Each row is a point on a tangle of strands that fork, close into loops and nearly touch. The rows are in no order.
In the rows, zero is written as 128.
Two points are linked if the straight distance between their rows is under 92.4. Some points are linked to none.
Z_330: [ 91 119  78  98  95 150 103 103 131 160 143  80 167 138 139  95  98  64
  97 195 112 122  58 125]
Z_995: [146 112 121 116 121 168 166 154 141 134 167 139 119 103 123 114 135 145
 101 105 112  90 145 139]
Z_33: [152 135 139 136 130  75 108 183 145  94 130 157 118 109 123 122 119 121
 187 104 119 169 190  85]
Z_697: [165 142  86  48  93 113 114 110 137 148 157 171 185 120 156 172  93 152
 112 101 178 133 161 128]
Z_927: [134 145 134 140 153 145 128 105 134 161  78 116 149 125 139 153 120  88
 171 138 104 136 114 120]
Z_687: [114 162 126 117 180 128 154 114 149 142 121  82 186 151 120 158 108  46
 156 175  80 114  92 150]
Z_9: [116 131 147 101 144 135 199 100  76 108 138  55  79 163 106 146 127 126
  67 144 102 119  64 158]
Z_183: [140 158 151 107 105  29  99 146 100  86 137 160 121 120 134 134 113 155
 169 103 169 206 199 102]
Z_811: [117 122 131  84 141 147 203 102 105 104 142  59  89 185 108 146 125 140
  62 146 117  82  73 177]
Z_556: [ 99 114  90  85  82 171 133  88 124 170 156  76 134 132 157 100 105  87
  72 171 114 106  63 127]
Z_587: [158 114 102 162 136 140 105 172 199  98 146 164 147 117 121 137 130 114
 175 135 125 103 150 122]
Z_333: [117 137 125 165 143 102 113 167 135 119 144  88 155 143 109 152 143 113
 157 168  48 160  82 122]
Z_81: [135 150 149 127 112  72 110 136  87 106 110 167 117 122 127 127 141 176
 153 103 177 178 189 115]
Z_635: [138 111  97 127 109 173 106 116 153 150 133 133 170 121 141 123 114 102
 130 148 120 104 123 121]
Z_551: [145  96  88 103  91 161  86 131 178 147 148 159 185 115 139 121 108 106
 123 137 137 123 137 109]
Z_582: [ 73 136 187 176 146 123 116 114  74 104 118 109  73 142 136  51 163 135
 113 109 156 163 139 152]
Z_681: [ 90 120 140 156 166 148 140  97 100  71 112  98  73 163  91 137 144 143
  97 116 139  64  82 187]
Z_70: [150 123 133 148 120 122 119 143 119 122 117 154 124 112 121 132 139 145
 152 112 127 139 161 107]
Z_42: [144 141 106  83 150 173 159 121 153 170 141 116 167 113 161 117  83  62
 128 138 125 101 141 108]
Z_446: [102 115 118 154 178 103 121 109 147 113 110  70 174 175 101 179 127  90
 150 196 104 101  78 167]
Z_109: [109 111 164  85 127 160 188 109 131 184 107 130  94 112 131 107 139 196
  68 105 143  84 117 173]
Z_795: [119 116 118 141 106 121  75  89 151 182  51 122 157 132 161 166 134 118
 172 146 116 179  97 107]
Z_784: [173 128  93  60  88  87  96 129 146 117 175 179 174 120 137 190  96 158
 134  86 170 144 159 131]
Z_474: [150 120 105  76 100 156 144 110 136 181 149 147 161 114 156 127 119 149
  91 110 148 107 151 119]
Z_777: [ 89 106 152 175 144 152 104  88 101 123  83 126  77 128 109 131 158 161
 103  93 145  98  91 152]
Z_325: [130 135 139 150 156 157 126  82 103 156  81 114 115 128 133 141 123 108
 135 122 129 116 103 128]
Z_235: [159 136 140 112 138 140 156 153 108 147 144 123 132 104 132 127 115 112
 138 102  94 155 147  89]
Z_866: [107  95 107 205 130 155  73 104 172 115  92 129 127 149 124 155 146 133
 140 169 138  98  74 151]
Z_4: [163 105 110 122 113 109 116 207 166 110 204 165 109 118 110 110 129 134
 128  73 105 121 165  94]
Z_58: [131 149 137 145 136  90 130 200 140  75 179 135  91 115 116  51 127 104
 127  97 129 138 204 110]
Z_523: [ 93 119  99 111 130 169 107  57 130 178  90 129 138 140 166 100 106  88
 114 153 194  59 109 130]
Z_510: [147  99 119 164  84 103  77 162 168 111 131 151 128 126 132 138 148 152
 166 137  90 174 120  86]
Z_743: [151 136 119 115 130 157 144 126 123 161 143 103 151 114 146 131 114  89
 129 132  80 142 108 103]
Z_668: [111 138 100  75 121 169 137  89 136 184 134 107 162 127 171  96  87  61
 112 160 140 103 108 104]
Z_489: [121 123 120 145 162 153 151 102 109  93 129  93 112 168  99 152 125 117
 108 150 119  64  90 177]
Z_617: [123 112 141 194 116  98  74 125 140 110  67 174  97 134 128 145 158 186
 164 136 162 156 142 107]
Z_658: [ 90 113 140 179 181 140 105  82 108  72  93  94  85 162  94 158 139 132
 115 114 145  69  74 167]
Z_992: [135  97 122 160 101 151  97 109 141 135 107 175 123 126 117 134 165 172
 122 119 151  96 125 143]
Z_481: [101 126 175 103 109 114 162 170  98 139 149 132  91 106 131  58 159 184
  84  99 124 168 159 138]
Z_672: [159  98 115 153 100 119  86 134 175 111 114 184 144 127 128 156 145 161
 165 136 156 128 151 110]
Z_869: [105 103 109 131 117 167  97  56 135 176  89 139 127 134 148 123 133 134
  94 123 183  60 105 148]
Z_912: [158 153 140 109 158 160 176 105 107 169 107 128 134 109 148 139 106 103
 133 112 138 119 152 109]
Z_953: [127 117 107 156 112 129  95 143 137 130 144  95 157 134 120 146 141 112
 142 163  65 151  70 121]
Z_529: [163 108 104 144 118 140 106 181 177 101 180 157 139 117 110 122 134 118
 144 113 103 110 146 113]
Z_458: [140 149 139 125 183 137 199 158  96  88 172  80 122 139 100 134 110 100
 115 150  90 104 122 143]
Z_981: [140 105 103 126 110 178 128 123 144 138 157 130 146 118 131 118 130 122
 105 135 111  88 117 138]
Z_935: [142  96 124 156  89  89  76 141 166 124  88 160 129 127 147 168 142 162
 185 147 110 188 131  91]
Z_391: [153 101 110 136  90 141  96 111 150 142 116 182 155 128 130 145 147 161
 131 128 165 109 144 129]
Z_184: [118 139 158 156 122  96 113 132  96 110  99 171 105 127 120 103 158 181
 134 103 182 153 178 132]
Z_48: [119 121 134 103 146 154 207 135 113  87 166  83  90 154  97 127 127 150
  75 140 105  78 101 185]
Z_135: [ 92 129  93  89 146 129 131  82 125 139 125  68 160 172 139 122  95  49
 110 197 134  85  59 154]
Z_501: [135 136 148 156 104  68  98 165 139  80 135 176  98 119 119  77 146 156
 145 113 164 150 203 106]
Z_613: [138 141 129 153 123 101 108 189 127  98 171 119 118 123 115 102 130 118
 150 118  64 177 126  82]
Z_354: [124 146 157  88 102  52 123 180 116 104 173 152 104 119 140  58 146 161
  97  79 167 179 211 128]
Z_194: [ 90 110  94 132  94 141  70 104 174 173  87 110 177 131 145 128 114  81
 143 181 111 152  81 121]
Z_740: [ 62 117  84 140 108 128  71 112 182 154  94  91 185 143 130 134 116  70
 137 209 110 150  57 139]
Z_445: [156 105 127 156 110  63  88 176 205  80 129 187 112 122 128 144 133 151
 196 133 123 161 169  83]
Z_147: [112 152 139 153 198 117 147 125 125 116 108  81 159 153 109 167 121  79
 168 166  87 117  95 154]
Z_950: [146 143 151 110 134 127 167 158  89 138 143 129 115  95 132 110 126 132
 124  90 124 163 171  97]
Z_246: [112 107 139 212 124 125  83 125 137 104  86 168  84 135 110 127 171 182
 146 128 151 123 125 124]
Z_710: [145 160 157 109 163 160 199 103  94 166 113 107 106 112 146 134 105  91
 114 124 116 139 122 104]
Z_306: [133 156 145  72 102  74 144 168 107 120 153 172 125 104 127 121 147 204
  95  76 165 158 180 143]
Z_905: [108 123 167  96 128 164 210 120 116 152 131 104  75 116 121 104 135 171
  71 110 113 111 112 162]
Z_750: [ 98 164 164 185 186 109 127 144 103 104  85  97 108 136 112 128 135 100
 180 146 100 175 118 127]
Z_179: [122 135 137 156 166 161 150  99  96 121 106 105  98 134 113 137 125 116
 122 129 121  94 102 149]
Z_554: [103 107 124 197 155 147  94  98 136  91 101 112 105 156 101 155 145 135
 132 148 137  70  77 168]
Z_244: [114 121 109 136 106 141  85  80 138 191  70 103 154 131 158 139 126  92
 143 151 121 146  80 112]
Z_651: [131 126 127 117 137 161 151  81 125 168  99 160 131 123 139 132 133 157
 104 106 181  59 154 155]
Z_678: [124 152 173 118 142 130 174 152  78 131 140 117  97 103 139  80 135 126
 112  99 133 186 173 110]
Z_341: [150 113 115 159 129  95  95 189 218  87 131 172 131 125 126 148 129 125
 199 137 105 145 152 101]
Z_988: [130 129 129 121 141 155 186 173 125 102 195 108 103 116 107 107 128 137
  96 123  89  95 128 143]
Z_37: [120 154 120 130 157 142 130 116 166 153  99 101 179 130 135 151 113  61
 175 156  81 134 112 132]
Z_875: [158 130 132 139 132 106 114 154 154 126 102 152 146 113 131 152 118 122
 193 115 112 159 163  98]
Z_435: [169 150 110  75 107 112 128 104 112 160 124 158 169 116 152 171 114 161
 126 105 163 138 161 114]
Z_999: [132 138 126 159 131  98 104 187 155 108 148 110 142 130 117 137 129 109
 177 138  48 184 116  93]
Z_281: [149 150 125 124 181 141 172 162 126 116 177  93 154 125 110 141 103  79
 135 140  74 111 120 128]
Z_462: [139 120 129 134 104 104 119 198 137 104 195 143  98 117 110  86 134 137
 120  86  85 153 153  87]
Z_74: [118 113 115  83  91 180 166  89 125 183 153  88 118 127 154 110 124 126
  66 137 106 105  85 130]
Z_120: [113 156 169 145 181 128 180 131  62  90 139  79  97 141 105 112 125  94
 118 147 111 156 111 140]
Z_130: [ 83 135 169 173 147 129 132 124  69  90 124 102  73 141 113  84 154 130
 116 124 127 154 117 150]
Z_698: [104  95 130 149 120 165 104  66 122 157  89 129  99 133 128 133 151 154
  93 107 154  74  88 152]
Z_546: [157 128 105  79 125 172 162 118 148 176 148 130 159 110 158 125 100 108
 107 119 144  95 156 112]
Z_724: [ 91 110 159 205 138 134  94 116 110  97  91 141  76 137 101 116 166 164
 128 118 146 112 110 146]
Z_601: [171 110 111  90 107 121 101 136 152 154 134 149 179 115 148 157 105 114
 156 108 120 154 151  93]
Z_67: [161 117 118 139  86  86  86 122 160  97 119 201 140 126 121 169 157 198
 155 127 185 136 158 125]
Z_322: [162 143 118 110 148 150 162 108 123 160 108 168 149 111 139 145 121 149
 125 103 183  79 181 139]
Z_348: [149  83 100 103  69 161 101 149 160 148 186 146 151 117 132 116 138 141
  90 107 100 129 121 113]
Z_855: [130  94 120 198 115 150  83 118 164 113  98 162 112 137 116 143 166 160
 146 144 147 100 110 138]
Z_39: [ 88 131 174 161 127 107 116 128  89 110 105 148  89 131 128  59 174 168
 116  97 172 158 171 147]
Z_326: [110 131 103  97 155 118 137 104 135 137 138  62 186 168 120 143 101  50
 124 195 100 104  73 154]
Z_451: [111 160 180 140 164 145 181 127  61 122 128 101  89 119 132  94 126  97
 118 122 126 183 137 124]
Z_505: [153 136 123 130 101  97 104 116 123 112 103 199 137 130 116 164 154 202
 140 107 190 126 164 145]
Z_110: [167 150 122  75 103  62 117 151 118 100 170 179 139 109 127 179 112 172
 141  78 167 156 176 123]
Z_126: [133 112 129 147 115 100  86 113 157 148  55 151 150 126 156 181 130 146
 190 146 122 184 132 105]
Z_229: [163 146 127 119 159 143 157 124 118 147 100 157 145 105 136 145 107 121
 153 106 159 100 185 120]
Z_6: [119 138 146 115 156 142 208 161 100  87 188  81  94 132 100 113 123 131
  87 138  93 115 120 146]
Z_549: [106 136 162 100 130 164 211 115  97 133 142  79  70 134 116 117 130 147
  71 126 105 125  87 150]
Z_153: [150 136 112 108 149 163 160 147 134 137 173  92 150 118 130 134 102  87
 119 130  78 115 113 119]
Z_757: [143 101 108 157  88 134  81 154 154 128 145 130 145 126 127 139 143 133
 148 137  78 158 100 100]
Z_615: [166 163 122  81 105  83 115 100  92 139 110 157 166 117 146 193 105 166
 155 106 158 176 151 114]
Z_776: [122 117 144 114 134 166 166  96 119 162 104 148 102 120 132 120 145 172
  86 102 150  70 131 163]
Z_197: [100 125  98 129 140 150 113  75 128 142 112  81 143 155 139 134 106  73
 117 171 131  84  59 155]
Z_83: [123 141 134 108 141 163 162  64 107 180 108  83 108 137 164 132 112  85
 102 141 127 107  69 123]
Z_484: [137 151 140 156 147  97 126 189 137  76 151 144 103 110 108  87 119 104
 162 110 121 141 190 101]
Z_508: [ 72 115  77 121 111 125  81 106 152 141 118  82 182 148 118 117 101  63
 116 208 122 120  53 144]
Z_30: [138 118 140 123 109 139 140 126 103 147 120 152 118 109 121 122 151 171
 109 101 132 129 146 122]
Z_977: [142 131 144  89  97 105 150 155 108 144 145 164 124 105 122 118 153 198
  94  89 143 150 166 130]
Z_65: [171 152 137  92 140  94 143 154 109 127 130 155 141 102 132 156 106 132
 155  82 153 160 196 100]
Z_467: [148 163 136  82  99  32 105 154 106  79 167 169 120 116 129 147 112 173
 146  82 172 181 188 122]
Z_979: [ 84 133  91  85 124 170 134  79 132 171 116 113 141 139 168  85  83  62
 113 176 166  72  95 121]
Z_208: [109 157 162  90 100  62 135 165  95 113 142 167 116 115 137  75 156 197
  97  88 179 179 189 149]
Z_937: [119 115 109 149 154 139 120  98 119 117 127  82 142 165 112 155 123  98
 124 170 109  93  67 161]
Z_788: [108 165 164 175 191 110 147 150  83  84 125  90 114 143 101 114 125  92
 158 157 105 162 123 137]
Z_957: [125 136 153 113 111  85 134 193 124 102 172 149  92 109 127  50 141 146
 101  85 138 160 201 112]

A piece is two or more points that can be reached from each other along the links. Count, over all rows, the pieces, the separate loops (a circle has one, a figure eight two, a Y none), the forks (points with three links) and the tips (points with one).
pieces | 5
loops | 3
forks | 6
tips | 10

How many points has the smallest loop of links through each point below? Write - if it is on no loop.
Z_446 | 7
Z_957 | 11
Z_37 | 9
